A landscape with many valleys, sampled at points; each row gives a point and its height.
A ball rolls from a point to the lowest of its 4 nearest points, and stops where none of them is lower. Distance is the straight distance between rows; heights are no part of it.
<342>: 96; 121; 85; 115; 90; 111; 187; 64  (h 353)
<740>: 164; 144; 199; 118; 118; 156; 112; 155  (h 428)
<610>: 138; 113; 90; 58; 77; 185; 169; 136  (h 66)
<600>: 125; 134; 199; 153; 106; 152; 111; 119  (h 335)
<726>: 117; 113; 88; 106; 92; 117; 211; 109  (h 344)
<396>: 107; 144; 120; 147; 121; 86; 175; 106  (h 287)
<116>: 90; 130; 98; 150; 150; 18; 71; 115  (h 201)
<289>: 107; 118; 187; 154; 82; 166; 140; 113  (h 106)
<393>: 136; 139; 168; 81; 135; 119; 65; 163  (h 214)
<228>: 145; 124; 123; 118; 133; 45; 120; 179  (h 208)
<176>: 124; 148; 214; 124; 99; 132; 75; 128  (h 285)
<453>: 84; 54; 161; 161; 63; 101; 93; 183  (h 622)
<732>: 70; 135; 104; 139; 160; 34; 47; 90  (h 209)
<627>: 147; 116; 109; 94; 121; 142; 187; 152  (h 45)
<463>: 157; 125; 142; 106; 129; 99; 121; 184  (h 232)
<243>: 163; 180; 111; 136; 208; 150; 133; 84  (h 501)
<479>: 160; 178; 94; 122; 184; 155; 134; 79  (h 579)
<376>: 129; 93; 146; 164; 99; 184; 75; 224  (h 277)
<497>: 148; 79; 96; 56; 63; 200; 148; 134  (h 40)
<304>: 133; 127; 175; 97; 113; 203; 149; 130  (h 111)
<611>: 116; 103; 130; 76; 79; 224; 159; 93  (h 81)
<744>: 128; 179; 84; 103; 150; 167; 135; 55  (h 409)
<395>: 123; 122; 108; 111; 113; 99; 215; 107  (h 330)
<474>: 161; 115; 45; 119; 196; 126; 170; 103  (h 424)
<688>: 90; 76; 140; 183; 58; 188; 182; 116  (h 118)
<292>: 136; 99; 95; 61; 96; 164; 193; 136  (h 23)
<388>: 75; 82; 175; 153; 71; 94; 91; 128  (h 509)
<619>: 117; 152; 121; 155; 161; 25; 92; 106  (h 196)
<718>: 129; 135; 130; 158; 116; 73; 158; 123  (h 238)
<628>: 124; 153; 118; 148; 178; 79; 37; 77  (h 236)
<70>: 117; 61; 142; 184; 89; 162; 154; 205  (h 140)
<358>: 109; 115; 154; 161; 88; 207; 34; 207  (h 349)
<477>: 154; 132; 134; 113; 133; 111; 147; 177  (h 322)
<758>: 122; 176; 127; 141; 160; 137; 148; 51  (h 398)
<223>: 98; 148; 179; 92; 113; 120; 54; 139  (h 216)
<673>: 146; 104; 121; 64; 107; 172; 187; 147  (h 92)
<492>: 91; 67; 175; 192; 75; 146; 149; 157  (h 128)
<278>: 138; 102; 120; 54; 103; 209; 160; 125  (h 65)
<143>: 116; 150; 88; 115; 94; 134; 174; 34  (h 366)
<335>: 111; 70; 155; 163; 82; 157; 85; 230  (h 304)
<768>: 130; 177; 135; 181; 150; 84; 148; 87  (h 296)
<580>: 101; 139; 98; 110; 156; 25; 89; 163  (h 207)
<717>: 110; 122; 154; 134; 86; 200; 165; 94  (h 89)
<543>: 93; 99; 116; 123; 41; 224; 145; 82  (h 99)
<200>: 162; 150; 34; 96; 178; 165; 141; 83  (h 640)
<671>: 140; 176; 127; 163; 153; 127; 137; 72  (h 124)
<675>: 123; 169; 98; 117; 129; 157; 157; 56  (h 386)
<755>: 127; 165; 123; 182; 144; 61; 132; 115  (h 133)
<225>: 140; 72; 19; 153; 196; 99; 165; 73  (h 327)
<593>: 128; 75; 150; 166; 87; 175; 114; 233  (h 189)
<609>: 169; 148; 100; 145; 225; 141; 99; 123  (h 299)
<212>: 144; 142; 175; 112; 110; 166; 147; 145  (h 315)
<210>: 138; 183; 138; 168; 167; 109; 137; 83  (h 375)
<31>: 120; 125; 114; 93; 138; 51; 76; 172  (h 210)
<413>: 148; 155; 116; 156; 229; 114; 56; 125  (h 264)
<615>: 109; 131; 123; 135; 127; 20; 102; 152  (h 205)
<650>: 167; 115; 63; 138; 224; 129; 153; 136  (h 300)
<767>: 189; 146; 103; 142; 235; 114; 98; 139  (h 278)
<275>: 169; 111; 48; 143; 213; 105; 161; 112  (h 313)
<170>: 155; 189; 140; 153; 189; 121; 97; 93  (h 431)
<134>: 139; 147; 162; 95; 117; 185; 176; 149  (h 49)
<354>: 89; 96; 200; 172; 78; 128; 97; 132  (h 28)
<43>: 153; 132; 134; 107; 121; 135; 174; 168  (h 120)
<420>: 132; 147; 207; 132; 101; 139; 76; 127  (h 350)
<579>: 107; 141; 125; 62; 136; 74; 69; 179  (h 212)
<556>: 127; 127; 124; 144; 134; 47; 142; 167  (h 211)
<153>: 127; 141; 198; 106; 110; 131; 76; 154  (h 223)

Write out the way that a ball takes from each point below.
<463> -> <43>, <627>, <292>
<225> -> <650>, <767>, <413>, <628>, <619>, <755>
<477> -> <627>, <292>
<600> -> <289>, <354>

For each start below, name the point where the ball stops.
<278> -> <292>
<176> -> <755>
<153> -> <755>
<474> -> <755>
<717> -> <292>
<395> -> <292>

Call two points neighbours if one is among the 4 nearest of the other. Go from one point of each pair to the other, from neighbour to neighbour, staying as low as possible. Name the highest point that can't be avoided.
<134> / <755> -> <463>
<354> / <134> -> <289>
<671> / <755> -> <768>
<292> / <134> -> <673>
